Points, in no order, along strands that fork and pass close to each other.
Two points are linked if the straight distance between their rows is under 97.7. Some points are linked to none.
j_302: [  4   5 -26  -5 -27 -17  52 -19   5  -2  18 -13   0  32  26 -10 -35 -27
 -24 -12 -10]
j_839: [ 28  42 -32 -12   5 -55 -94  45  11  18 -41 -28 -25 -30  35  32 -14 -18
  20  25 -49]
j_106: [-14  22  -6  -1  20 -14 -45  30 -18  38 -35 -29  12 -30  10   0 -30  11
  57 -23 -38]
j_575: [-14  10  32  13   5  16  23  -3  18 -34  18 -33  33  23  16   5 -47  36
   9 -35  11]
j_773: [-44  34  22  31   6  21 -22  49 -27  18  37 -17 -13   2  -7  38 -53   7
  20 -18 -21]
j_770: [-13 -30   9   2  21 -15  -9  13  46  21 -34  35  -2  15  13 -50  40 -15
   0  19   3]
j_343: [ 20 -15   1 -20 -36 -26   5  21  52 -38 -47  20 -22  25  49 -21  -2   3
 -10  27   7]
j_173: [ -8  24  27 -15  36  -7   8  -2  24 -21 -12  35  21 -48   0  -9  24  19
  21 -36  -3]
j_477: [-26  46  22   5  18   5 -41  51 -55  17  30  24 -11 -11   8  44 -20 -11
  17  -3 -20]
j_429: [ 49 -45 -21  28 -16  24  -4 -38 -21 -54  26 -15   8  11 -47 -20  54  25
 -95  -6  37]
j_764: [-15  25  -9  -1 -22   3  23 -15 -37   9  24  12 -14  35  35   3 -29 -45
 -19   5 -21]
j_492: [-11 -21 -45  20  -1  -4  -6   0   1  14 -32  22  -6  18  15 -20 -39 -12
  33  22   9]
j_59: [ 33 -16 -22  13 -28   5  41 -28   7 -18  21 -19 -10  22  -6 -38   9 -15
 -51 -22   0]
j_969: [-17 -27 -14  -8  36  25  25 -65   8  30 -30   0  20   0 -45   2 -23  12
   5  22  21]
j_638: [ 32  70  30 -58  19 -34 -26  31  -1  12  36 -32  21 -34  15  66  34 -15
 -22  -3 -22]
j_494: [ 39  46 -10 -27 -17 -19  17  46 -30  -3  16  -1 -21 -53   0   2  17 -15
 -22 -32 -59]
j_585: [-41 -43   5  26 -12  29  28 -46 -21  15   4 -44  28  14 -30  20  -5  16
   8  19  70]
j_263: [-57 -24  11  43  -3  25 -19 -56 -29  18   9 -28 -29  41  16 -21  -4  -8
  -3  -7  75]
j_328: [-27 -33  -2  26  -2  26  -1 -18 -54  10   0  41  22   1 -18  -7 -10  -2
  17  14  36]
j_196: [ 11  -3   7   4  27  17  -4 -35  26   3 -25   6 -22  59  21 -27 -13  -8
 -19  30  43]
j_311: [  7  59 -35 -17   1 -59 -54  25   8  10 -25  24 -19 -20  50  23  -7 -37
  25  20 -54]
j_504: [  5 -10 -19 -25  23 -23 -29 -41  49  14 -70  43 -37  19  19 -28 -22  -6
  14  32 -14]
j_412: [-47 -25 -34  16 -18  -6  19  -7 -11  30 -21 -33   3  21   6  -3 -49   1
  39  17  25]
j_61: [-59  31 -13   8   2 -54 -57  12   6  28   1 -10  13  -9  39  43 -17 -24
  50   3 -25]
j_621: [  4  31   6 -29 -16 -15   7  38 -43 -25  57  -1  21 -21   8  43  -9  14
 -32 -33 -29]
j_620: [-69  48   5  15 -15   2  10  -8 -19  23  23 -18 -33  32  35  17 -45 -30
   6 -11 -17]
j_291: [ 27 -30 -20 -22 -12 -12 -15  11  52 -40 -56  41 -55  19  21 -25  17  13
  -7  48  47]
j_259: [-36 -10  33  19 -11  65  40 -18 -39  22  12 -35  36   4 -33  16  -9  12
 -16  -1 -11]
j_229: [ 15 -42 -45  -9  33  -3  25 -54  26  16 -20   5  14 -11 -44  -8   7 -10
  -7  46  49]
j_283: [ -7 -20  -2 -32  42  16  38  -1  14   0 -14  40 -12   2 -26   0   1  25
 -45  19  43]
j_767: [ 53 -38  12  -5 -23  22  24   2   1 -53  24  -9  22  45  -4 -12 -12  29
 -28   3  28]
j_860: [ 42   2 -14 -28 -25   5  69 -32  33 -36  -1  39 -37 -15 -21 -15  51  -3
 -40   6  15]
j_373: [ 26 -18 -13 -18   1  -5  30  28 -12   0 -35  49 -25 -38 -16 -29  26   3
  -9  -3   0]
j_636: [-15 -10 -13  16 -44  -5   0  52 -26 -13  11 -28  11  32  31   2 -57  17
  19  -7  -3]
j_85: [-18  48  17  19   3 -18 -48  43 -54  27  75 -20  -4  -9  -8  71   2 -24
  -7 -15 -10]
j_132: [ 23 -54 -39  -6  27  -6 -23   6  43 -14 -38  38 -39   1  -9 -28  -2  20
   4  47  61]
j_750: [ 60 -22  -7   8  30  45 -15 -26 -35 -13   1 -19 -22  37 -19 -33  24   9
 -60  46  51]
j_946: [-37   1  25  25  21  34  30  17   3  34  10 -35  33  -3 -41  23 -26   3
  25 -10 -25]
j_927: [-15  56 -37  -8   4 -60 -37   9 -17  23  21  15  -1 -23  24  42  -8 -56
  28  12 -30]
j_287: [ 22 -26 -28  11  28  20 -19 -30  -7   9   5 -24 -16  56  -9 -33  11 -16
 -33  49  64]
j_342: [ 23 -44 -30  22   3   3 -17  21   8  -6 -19  37  -5  32   2 -22  -8 -10
  -1  47  29]
j_691: [  8  18   3  -5  36  16 -11 -45   3  23 -14  41  14   3 -10  -4 -15 -26
  49  11 -40]
j_782: [ 43 -40 -37 -26  27  -3   8 -46  19  -4 -22  14   3 -31 -55 -16  64  15
 -35  46  56]
j_466: [ 46   4  32 -48 -24 -24  40  68   2 -11  34 -13  -7   0  10  11  33   4
 -33  -5 -55]
j_758: [-20  44   7 -14  29 -25 -64  29 -19  71  -4 -64   7 -22  11  40 -22  -3
  53  -5 -24]
j_379: [-45 -42   0   1  30  36  10 -75 -27  44 -21 -33  29  -5 -56  18   5  16
 -12  34  61]
j_401: [-43 -50  -5  26  47   9 -30 -35  12  37 -10 -20  -3  31 -24 -12 -10  23
  13  25  82]
j_626: [-26  15  -9  40 -42 -31 -24  28 -15 -29  45  13   7  25  45  -4 -15 -18
   4 -40 -27]
j_365: [-58   8  26  28   8  23 -12  21  -2  32  10 -31  -1   9  -4  43 -44   2
  61   0  -5]
j_382: [ 29  -9  20 -24 -24   0  51  -5  68 -40  -6  40 -55   3  -9 -10  62   6
  -6   5  32]
j_160: [-57  23   3  20  31 -28 -31  12  32  20   5   9  13  -9  20   7 -14 -14
  38 -24 -19]
j_659: [-49 -17  33  14 -48  60  45 -56 -74   4  22 -41  26 -10 -26  44  -9  12
  -6  10  -1]
j_280: [ 24  13  22   7   2 -15  -7  50  26   5  10  -1  -3 -26  -2 -34  48 -10
   5 -37 -56]
j_920: [ -1 -43 -11  14  31 -10  -1  -5   2  40 -19  28   7  -1 -22 -56  36 -14
  -6  -5  22]
j_914: [ 36 -40 -14  -2  -9   4  26 -25  15 -43  -5  21  22 -30 -37 -15  78  18
 -52  11  42]
j_320: [ 15   4 -22   1   5   9   8   8  -2  15 -45 -24  22 -31  -1 -25 -24  13
  55 -29 -24]
j_408: [  2  35 -10  17 -30 -55 -41  36 -26  -5  70 -27   8  18  35  29 -15 -20
  -5 -33 -30]
j_265: [ -5 -16   4  -7  12 -37 -19  35  63  13 -43  19  -5 -26  14 -37  13   0
  34   3 -29]
j_232: [ -8  -2  -7 -23  33  -3  31   9  68   7 -12  41 -32 -17 -20   5  -2  -9
   5   7 -26]
j_739: [-15 -28   4  27 -24  25  33 -28  -9 -22  27 -50  41  30 -16  12 -34  38
  -3 -13  39]
j_200: [-32  48   6  21  -6 -33 -85  34 -42  28  48 -24 -27 -10  13  93 -27 -18
  16  -6  17]
j_547: [ 38   1  30 -18 -53 -23 -16  48  31 -59  -5  27 -24   5  51 -36  42  11
  21 -22 -21]
j_742: [  1  15  21   9  11  14  10  17   4 -31  12  -2  27 -19  -2  -5 -12  26
  -2 -40  -5]
j_998: [ 43  21  15 -13 -19   2  26  19  22 -45  26  38 -28 -18   4   9  21   0
 -12 -21 -35]
j_913: [-35 -16  27 -12  27  28 -20 -38 -20  37 -31  17   5  34  17 -15 -27 -13
  30  40  23]
j_995: [ 12  19   9 -25 -23 -33  10  75  50   2   3  11 -38 -27  12  -9  54 -13
  -3 -15 -37]
j_60: [  8  42 -13 -29  31 -53 -46  55  77  10   0   3 -21 -43  -2  43  12   2
  24   3 -32]
j_479: [  4 -42 -11  42 -12  33  -8 -39 -50  -9  20 -17  20   7 -28 -30  26  16
 -62 -17  44]
j_443: [  3  55  -5   9  24 -16 -13 -18  -7   1  35  21  15 -47 -13  18  17 -32
  16 -27 -38]
j_370: [ 38  -8  -4  -1 -31   5  44  -7  13 -45  24  32  -8  -5 -21 -24  36 -14
 -39 -21 -28]
j_826: [ 61 -55 -16 -12 -40  29   7 -34 -26 -57  -7  -3  28 -28 -45  -5  83  37
 -90  12  18]
j_18: [-36 -10 -12 -17  49   7  21 -12  30  23 -15  51 -25   2 -21   9 -41  -2
 -15   9   3]
j_838: [ 62 -14  44 -24 -34  29  35 -22   5 -83  22   2 -12 -11 -24   4  44  44
 -42 -28 -40]
j_28: [-12 -24  -6  -4  18  17 -21 -42 -52   7 -23  35  14  31   4 -13 -24   3
  17  49  64]
j_450: [-16  13 -13 -30  27 -16 -27 -17  31  16 -40  46 -14   9  26 -11 -23 -28
  41  27 -55]
j_327: [  4  57 -10  -8  -4 -13 -17  44   9  -7  11 -15 -11  -6  37  14 -29   9
   4 -22 -30]
j_214: [-86  15  -4  42 -22 -41 -51  15 -10  32   2 -40 -23  -9  44  25 -26 -14
  74   2  -6]
j_239: [ -3 -37  -8   6   8  17  42  -8 -14  34 -23  -1  23 -21 -43 -36  29 -10
 -36   6   0]
j_461: [  8  -4  -5 -20   4 -21  38  15  94 -26  -9  39 -46  -1  -2  -2  37  -1
  13  15  -4]
j_996: [ 30  -6  24   1  11  46  21 -61 -24 -35  -1  24  27  10 -22  -2  21   4
 -57  19  19]
j_924: [ 17  51  -7  -5  14 -45 -95  55 -11  40  -1 -57   4 -19  16  55 -10 -11
  15   3 -17]
j_554: [-46  23  17   0 -43  44  34 -46 -68  -1  34 -41 -12 -13   1  48 -33   0
  20  -9  -7]
j_81: [ 51  12  33 -23 -47   5  33  19  11 -72  42  19 -32 -32 -35  33  53  36
 -18 -39 -47]
j_980: [ -5 -15   1 -12  42  13 -33 -55  25  21 -50  19 -12  43   7 -27 -19 -10
  22  24  21]
j_480: [ 72 -34  -7   8   7  50  10 -23  -4 -14 -14 -11 -23   9 -47 -42  49   6
 -51  23  19]
j_175: [-49  -9  -7  53 -28   0 -38 -11 -11  23 -12 -20 -16  -4  28 -11 -42  -7
  71 -26  -1]
j_66: [ 15 -27  -2   3 -41  -2   2  33  -9 -34  -6 -15  10  50  34 -17 -41  26
 -22  -2  22]
j_637: [ 50 -26   2 -26  36  26   2 -25  20  10 -44  -3 -22   0 -20 -56  35  17
 -15  17  28]
j_873: [ 23 -10  36   2  16   9  13   1  -3  19 -11   1  28 -23 -11 -47  39 -14
  21 -23 -35]
j_268: [ 55  38  27 -56 -12 -41   0  54  -1  -2  46 -34   2 -20  -4  42  52  13
 -32  -4 -53]
j_49: [ 14  -6  14  18  19  37  16  -3  33 -25 -11  14  -7  -3  -9 -33   4  20
 -20 -37  18]
j_685: [ 19  36 -17  17   0 -12   5  16  10  23  26 -59  15 -11  -8  27 -20 -27
  30  -8 -61]
j_317: [ -5  -1  16  -9  -8   5  -9  22 -19 -12 -22  23  46  10  25  19 -44  18
  45  23  14]
j_903: [-22  33  11   9  25   0   6 -30 -12  30  15  21  13  -5 -20  37  -5 -44
  34   4 -45]
j_53: [-13 -23 -36  -4  -2   5  45  -3   2  -2  -1  15   1  17 -12  -8 -27  13
 -47   9  46]
j_448: [ -6 -17  23   5 -15  36  12  -4 -39 -22  15  19  54  16 -10  15 -22  10
  26  18  15]
j_517: [  1  63   2 -17  26 -34 -27   1 -17  19  37 -21  32 -49 -11  68  22 -24
   2 -20 -25]
j_150: [ 20  15  -3   2 -30 -18  -4  25  39 -47 -15  23 -16   8  63 -32   3  -6
  -2 -18 -13]
j_314: [ 19 -17  16  16   0  10  37  11  14  -1  -4 -11  44 -25 -40 -26  48  -6
 -22 -12 -22]
j_224: [-24 -28  -9  37   7  30 -28 -39 -51  17   3  -3  -5  17   0 -49   9  -3
 -33 -14  70]
j_972: [-20  42   4 -28  35 -44  -5   3  40  21 -14  14  24 -43  15  11   1   7
  31 -20 -19]
j_460: [-81 -45  17  41   7  22 -35 -45   1  38   1  -6 -31  43   3  -2 -18   3
  38  20  65]
j_434: [ 27   7   7 -25  38  31  29 -28  35  -8 -43   8 -19 -33 -19 -43  18  30
 -10 -31  12]
j_783: [-37 -14  -5   8 -38   7  33  28 -48  26  13 -32  19   0   4  15 -46   5
  21 -10   6]
j_105: [-40   5 -13  59 -30 -15 -24  -7  -1 -10  10 -13  -7  19  42 -25 -37 -12
  20 -35   9]
j_183: [ 15   3   8 -40 -25 -33  28  73   6  -5  -2   1 -11   3  35 -13  14  13
 -16 -15 -28]
j_87: [-19  34   4   4 -30  32  34 -59 -52  -7  37 -12   0  18   2  31 -30 -28
 -16  -2  -9]
j_111: [-32   5 -18 -11   0 -24 -14  43  -5  10 -35  20  12   0  28  13 -48   6
  27  26  -9]
j_656: [ 11  12  44   6 -14   9  29  -6 -22   4  24 -47  71   0  -6  19  10   7
   4 -10 -49]
j_269: [ 47   8 -23  -3 -15   7  28  -2  12  -1 -33 -28  12  -9  16 -48 -14   2
   5 -31 -10]
j_475: [ 50 -54  32 -15 -32   7  24  -8 -18 -70  24   9  16  25 -16 -17  24  47
 -56 -29 -14]

A fork is a point with three links, a tip a point with one. Leave the first point through the second and follow the links. Name the first fork or tip that comes.
j_87, j_554: j_200
j_412, j_783: j_370
j_265, j_770: j_980
j_200, j_85: j_764
j_826, j_914: j_742
j_268, j_466: j_265
j_379, j_969: j_401

Follow the links from the first point to the second, and from the first to the third. Name the last point that the two ways share.
j_379, j_320, j_691: j_742
j_924, j_379, j_691: j_742
j_434, j_517, j_150: j_980
j_132, j_873, j_311: j_980
